Points, in no order, along strands that fork and pass close to each other.
(in the rows, 128 means zero)
Points whose rows are less than 97.3 apart are linked; no others are. Some points are linked to none.
kefo: [113 160 105 182 165 125 165 120 104  90 128 118 113 142  36  94 164 108
 126 105 102 160 165 121]
zakig: [ 92 131 160 163 137 115 112 169 113  94 144 111 146 118 139 112 148 133
  58 147  52 154  91 128]
Timu: [126 139 141 118 119 137  88 154 137 112 158 144 112 148 135 148 136 106
 180 121 139 145  90 102]
dipog: [144 154 168 174 132 180 117 155 156 115 135 136  91 165 131 152  89  89
 128 122 131 100  78  56]
rirum: [ 96  82 127  49 126 142 161 105 121 143 128 146 114 111 124 150 183 193
 114 106 155 114 145 143]
kunu: [129 135 101 150 131 112 169 121 136 139 106 115 137 125 120 102 111 104
 137 129 122 124 160 148]
fufar: [105 113 129 137 131 119  75 155 119  87 148 122 150 108 169 115 136 115
 137 142 103 151 101 129]
vofil: [169 138 116 125 105 100 132 100 135 143 134 153  64 144 102 100 134  91
 130  97 160  99 161 115]
veger: [105 139 117 147 144 146  79 145 150 107 119 112 144 142 145 137  89  82
 184 107 145 142 134  96]
nol: [119 110 188 152 176 166 113 134  64  98 139 130  63  90  92 104 116 143
  97 123  99 116  98  94]
biga: [117 142  99 147 152 107 157 107 109 120 124 130  81 136  43  90 177 103
 129  86 126 131 198 130]
Did: [146  91  82  90 162 135 110  72 112 151 106 113  83 114 132 126 108 107
 175  90 169 102 189 134]
Mib: [134 111  86 111 165 136  86  89 117 141 107 107 124 116 130 133  94  85
 219 104 171 132 189 133]
zil: [184 125 124  84 130 124  42 119 107 125 180 149  76 141 153 110 141  97
 167 147 106 132  94 133]
nezu: [143 112 128  89 131  97  72 107  98 117 166 156  90 130 128 103 165 111
 167 117 128 144 121 134]
rudus: [162  94 129  78 107 114 103 108 114 141 161 143 109 116 173 102 131 140
 113 163 112 113  87 153]
sagum: [172  89  85  61 123 124  61  85 118 149 144 130 108 123 181 117 116 106
 186 130 138 118 140 155]
livi: [140 139 131 153 167 100  76 124 103  91 161 131 101 143 101  87 123  73
 159 108 108 159 144 103]
Les: [108 136 137  44  88 105 124 125 140 157 150 167 145 124 174 155 178 185
 143 133 161 138 115 162]
bimaf: [129 159 149 197 164 127 100 138 128  90 158 118  89 163 120  97  82  66
  90 117  99 130 101  75]
suta: [108 130  98 175 206 171 134 110  76  73 119  99 107 101  86 104 137 102
 158 118  94 175 164 112]
luf: [116 157 169 157  86 104 169 165 172 133 114 151 184 167 140 147 131 154
  87 124 108 143  97 100]
Zoga: [166  89 144 109 122 136 153  94  99 132 142 135  73 105 121  92 142 163
  58 149 105  79 101 143]
gigab: [124 117 138  92 127 141 146 119 158 159 108 117 163 115 149 173 104 173
 157 130 180 120 131 142]
Beni: [110 120 148 146 119 118 160 163 134 114 126 126 157 119 147 122 140 150
  82 158  84 140  97 131]
poma: [120 137 154 143 143 120 104 140 126  96 151 143  98 139 110 115 123  97
 152 114 128 138 115  88]
dubu: [ 73 154 131 136  99 106 126 176 139 101 120 146 202 147 110 126 162 128
 132 107 131 179 148 145]
fizu: [126 130 124 162 201 142 105 103  60  82 154 112  77 106  74  86 153 109
 130 111  86 164 155 122]
daf: [163 121 168 107 142 180  76 127 118 117 150 151  62 130 123 156 105 123
 171 129 142 104  73  78]
zelub: [114 127 137 187 142 149 188 146 150 123  96 108 167 128 135 130  90 128
 103 144 105 122 116 109]
zun: [ 96 131 103 170 156 140 122 133 130 103  95  98 171 129 136 117  86  84
 173 103 140 146 169 121]
Pem: [157  61  97  69 139 149  63  83 102 136 146 110 137 104 175 113  89 132
 159 152 125 108 122 162]
zege: [126 176 106 120  77  85 121 155 167 168 106 125 193 163 172 128 110 101
 133 146 141 154 144 155]
paf: [147 106  63  60 127  95 114  96 124 191 103 118 106 139 169 122 122 102
 134 113 162 109 193 169]
pakan: [109 139 106  61  83  94 132 131 144 192 115 138 185 120 189 161 145 168
 124 143 163 135 164 178]
zir: [161  99 105  58 111 133 130  81 151 178 125 124 113 135 173 136 102 155
 137 142 171  88 120 149]
depi: [129 123 149 120 111 127 193 122 166 175  93 125 176 118 146 167 105 190
 117 133 149 108 125 128]
dadit: [117  75 174 113 161 182 144 116 101 111 130 125 111  88 108 145 107 187
 119 137 136  94  94 112]
resem: [105 124  92 121 104 106  72 162 119 100 138 141 175 101 167 121 141 118
 150 133 132 165 134 161]
kabi: [135 106  72  74 132 117 162 100 137 190  78 113 100 123 139 140 119 119
 100 101 164 101 199 146]
lig: [101 134 121  91 129 126 137 125 152 185  97  97 170 125 140 179  89 137
 165 125 204 129 179 144]
Rokip: [123 168 115 179 147  80 151 138 113  92 167 106 121 151  80 112 148 123
  52 150  56 149 103 154]
Gil: [ 53 148 154 184 123 120  81 169 142  76 149 129 170 162 139 118 156  88
  87 110  91 164 112 109]
mise: [202 143 129  94  99 133  88 122 134 148 177 160  68 151 150 113 133 108
 143 151 128 100  75 126]
dovi: [137 105 109 128 122 125 115 130 141 126 114 108 166 110 185 132  78 114
 150 156 132 126 121 144]
Nikim: [158 167 113  90 118 158  94 151 155 177 161 143 107 153 143 180 132 132
 197 115 167 126 108 123]
kopa: [163 138 126 159 110  91 168 119 137 129 141 139 101 137 106  91 129 120
  80 143 110 110 125 130]
vufer: [134 139 157 143 117 132 161 127 148 127 117 160 104 145  83 138 112 119
 153  98 179 110 141  92]
fefa: [ 82 157 104 178 150 122 141 158 115  77 123 112 166 155  64 104 170 114
 128 102  98 175 158 144]
tuzun: [129 132 180 142 153 197  86 145 132 114 140 133  88 137 139 176  96 106
 149 128 137 106  61  56]
nela: [111  89 158 154 158 186 182 124 112 113  99 103 134  82 117 149 118 179
 115 146 118 112 110 121]
dagif: [ 83 165 155 190 170 137 139 163 107  70 143 114 123 151  71 115 153 121
  80 114  78 160 110 101]
zato: [117  89 164  92 144 121  62 117  69  95 170 158  88 105 108 107 183 136
 158 114 105 148 126 125]
loku: [ 74 107 122 126 119 124 141 149 118 115 114 123 171  83 132 143 169 172
 141 129 122 153 136 159]
genad: [ 93 151 100 106 116 119 100 144 138 160 110 117 183 129 133 161 109 111
 192 119 199 146 185 158]
Mani: [116 159 158 151  96 112 127 170 169 113 129 141 156 172 162 132 124 113
  92 144 103 134  77  99]
nes: [153 141  96 138 152  73  94  96 111 116 155 133  86 145  92  78 145  70
 161  92 130 150 182 125]
pib: [ 76 131 150 134  95 115 146 173 147 114 113 141 207 116 133 156 162 170
 117 117 116 163 124 135]
nupo: [181 102 148 111 108 162 148  93 147 152 131 125 102 121 160 140  70 149
 113 161 158  69  79 117]
dibi: [ 93 150 130 165 157  90  53 160  96  67 183 121 123 143 112 103 155  84
 115 119  80 182 116 118]
nugud: [127 135 134 101 101 108 186 119 143 171 109 163 123 134 113 142 149 159
 108 111 160 109 159 125]
bas: [132 137 118 146 103 133 227 106 134 159  68 140 123 121  71 150 179 167
  74 105 129 104 169 126]
Diluf: [129 136 181 104  98 125 184 117 131 143 132 178 113 124 105 148 158 186
 109 110 160 108 116 107]
Ran: [144 164 120 112 103 120 132 131 165 177 112 130 134 156 133 156  90 104
 172 130 181 129 143 125]
Pemo: [110 167 139 182 139  90 135 158 123  76 167 126 130 173  73 102 147 104
  71 111  85 158 116 121]
gilo: [ 83 127 146  65 101 122 108 143 137 129 139 151 163 111 151 182 167 189
 171 120 181 159 125 138]
luba: [193  95 156 117 115 155 114  90 110 143 151 134  69 124 140 103  76 129
  97 167 136  68  82 111]
digo: [157 153 120 157  89  94 198 129 173 187  87 131 172 168 135 115  85 120
  97 143 132 114 150 140]
let: [ 90 103 168  71 135 147 107 127 133 114 139 136 140 101 124 185 151 195
 185 100 190 147 118 113]
zek: [129 121 179 150 147 135 143 145  93 101 149 132  92 102  96 103 142 153
  71 143  79 115  84 119]
nuf: [117 147 183 167 120 155 148 158 166 106 117 146 131 163 115 159 109 118
 115 115 136 114  83  64]
seg: [139 138 117  52  97 109 131 109 149 185 124 146 133 136 173 151 142 159
 141 133 169 122 134 152]
nul: [130 102 140 122 189 122  63 116  55  86 173 130  79  95 105  87 157 123
 138 116  84 153 137 122]
Fozi: [109 128 108 102 136 139  78 116 137 144 114 112 143 118 146 168 110 109
 216 111 188 140 160 131]
dekon: [189 152 119 135 125  91  92  97 122 123 157 150  55 152 102  92 130  62
 154 103 138 119 146 107]
vukes: [126 180 110  88  71 102 123 151 157 187 116 144 184 153 184 167 127 138
 149 151 170 144 138 160]
meru: [108  85 173  94 137 158 102 132  99 107 148 129 123 103 141 151 125 170
 140 137 126 116  77 117]
Pulu: [149 135 168 141 111 138 166 141 161 136 121 143 126 139 136 145  97 142
 120 141 135 104  84 100]
fad: [115  99 166 132 142 154 165 123  95 112 125 143  91  93  79 127 181 185
  88 132 101 109 103 129]
givet: [172 130 114 161 106 114 216 107 161 168  91 124 137 135 130 116 101 132
  79 154 110  89 137 137]
Vib: [103 119 101 118 105 107 138 148 122 121 123 125 169  93 137 123 192 170
 103 154  92 153 143 185]
falof: [107 107 180 135 131 143 192 131 122 121 116 156 114 105  83 145 156 181
 111 115 138 112 122 107]
Vefe: [176 103  78  91 100 101 157  93 150 182 118 111 124 136 179 101 105 128
  91 160 123  89 129 180]
vako: [133 112 148 119 104 113 178 142 144 149 119 144 165 115 153 139 139 178
 102 149 117 123 106 140]
Zede: [205 108 133 139 128 132 115  78  86 129 158 121  56 117 128  71  80 104
  77 152 117  71 113 119]
dezo: [107 144  88 128 110 100  91 142 138 133 119 118 176 122 149 120 118  94
 177 128 153 156 169 157]
Suvoz: [143 153 106  75 132 162  65 137 150 172 146 116 124 133 130 190 130 130
 225 109 196 138 153 129]
zof: [145 113 164 159 170 171 122 118 106 100 122 124  80 109 112 121  76 110
 143 113 138 112 112  70]
vanu: [113  93 145 109 145 154  56 137  99  95 148 124 128 104 159 136 121 128
 168 130 126 137 103 116]
Sas: [109 150 168 161 148  95  68 158 103  85 173 122  95 144 124 106 133  99
  88 132  75 153  84 103]
pagi: [135 160 112 117 110  92 110 132 142 141 129 145 117 163 105 112 131  79
 179 110 146 145 155 129]
ropu: [129 155 138 145  92 120 212 124 148 186  83 150 157 148  82 138 133 159
  80 112 148 109 171 127]
Guven: [ 94 122  77 178 183 163 137 127 104  90 102  93 153 111 109 108 119  99
 165 118 112 163 177 128]
ziz: [117 100 115 127 114 141 152 137 157 137  96  99 199  90 179 155  93 160
 125 157 135 124 121 156]
lapu: [137  97 152 154 196 181 117 113  71  97 130 114  82  92 108  88  88 130
 127 128  96 114 121 105]
kudez: [125 112 102 129 131 148 205  95 131 155  75 117 129 103  99 142 170 172
  90 134 115  99 147 152]
guben: [101 159 100 152 101  88 138 163 146 120 114 117 203 158 120 108 139 111
 115 124 113 163 160 168]
kuz: [ 98 132 125 145 136 118  37 163 106  72 159 136 136 135 147 117 143  79
 148 120 104 174 116 108]
Kis: [ 66 162 114 195 138 120 117 164 127  67 137 105 184 165 110 107 155  99
  95 106  86 174 139 125]
Lave: [141 163  93 181 149 113 160 117 113 104 129  84 135 129  98 107 147 117
  63 182  48 149 114 171]
zomop: [134 114 177 145 134 165 157 113 133 115 125 139  89 115  98 147  94 137
 148 107 173  93 113  77]
taru: [109 137 140 187 105 133 177 162 174 130  89 112 211 168 141 137 103 132
  79 125  97 136 113 111]
Luv: [190 149 124  87 109 167  97 151 142 161 183 160  71 154 153 163 134 137
 177 137 137 111  78 117]
nopit: [141 138  96 134 114 100 162  99 126 124 120 140  64 146  69  98 155  93
 105  74 156 110 202 121]
komuk: [111 144 173 156 128 152 193 139 159 133  91 147 134 145  67 162 101 149
 142  87 182 113 144  80]
gud: [126  98  79  88 127 135 196  99 135 176  67 108 115 109 124 146 158 152
  87 118 136  95 182 165]
Nimif: [143  72  98 119 150 158  85 102 120 122 125  89 165  81 188 120  68 137
 155 161 135 119 117 152]
Pugo: [175 121  82  64 110 110  94  83 136 174 126 138  81 144 168 120 122  88
 159 110 160 104 146 151]
Movez: [ 48 138 138 183 130 138  90 180 126  75 149 111 175 119 145 125 178 131
  57 135  67 161 111 128]
Las: [173 120 172 133 100 146 176 118 136 135 131 145 100 116 133 128  94 151
  80 152 140  74  90 102]
dibo: [106  93 136 152 138 166 174 143 141 129  95  95 190  86 152 166 113 177
 105 161 110 115 106 132]
tumo: [150 114 122 167 121 129 211 130 154 161  81 109 181 114 141 134  90 156
  95 161  98 105 112 135]
muvok: [171  86  89  83 131 127 154  78 137 174 109 102 113 116 172 115  86 124
 121 146 150  72 152 159]
fim: [136 167 102 140  91  76 163 147 153 176  94 122 191 170 128 106 118 111
 106 136 124 147 171 170]
losi: [115 133  69 133 123 100 126 123 104 105 134 103 144  93 122 105 211 148
  91 176  66 165 138 197]
mal: [125 159  52 162 146 109 141 100 112 102 115  80 139 108 113 109 173 115
  93 184  68 158 136 189]
dez: [197 128 147  97 137 167  45 112 104 132 168 155  65 138 119 133 129  97
 184 124 118 112  93 105]
mibu: [107 156 142 129 101 127 109 164 169 124 126 139 157 161 159 151 124 115
 150 129 134 151  99 116]

A fork is a point with three links. Follow the links from the first point to the second and name the forks in between, in order.
seg, Movez: fim
zun, kuz: zil Fozi genad fufar
zof, Did: fufar genad Fozi
let, nopit: seg fim
Rokip, gilo: fim seg

A fork is a point with three links, a tip a point with one. Leave the first point through the second and follow the links. Name the first fork or tip that comes.
dagif, Pemo: fim
kabi, paf: fufar
vanu, meru: komuk
mibu, Timu: genad
zil, dez: Zede
Zede, luba: zil
guben, dubu: dagif
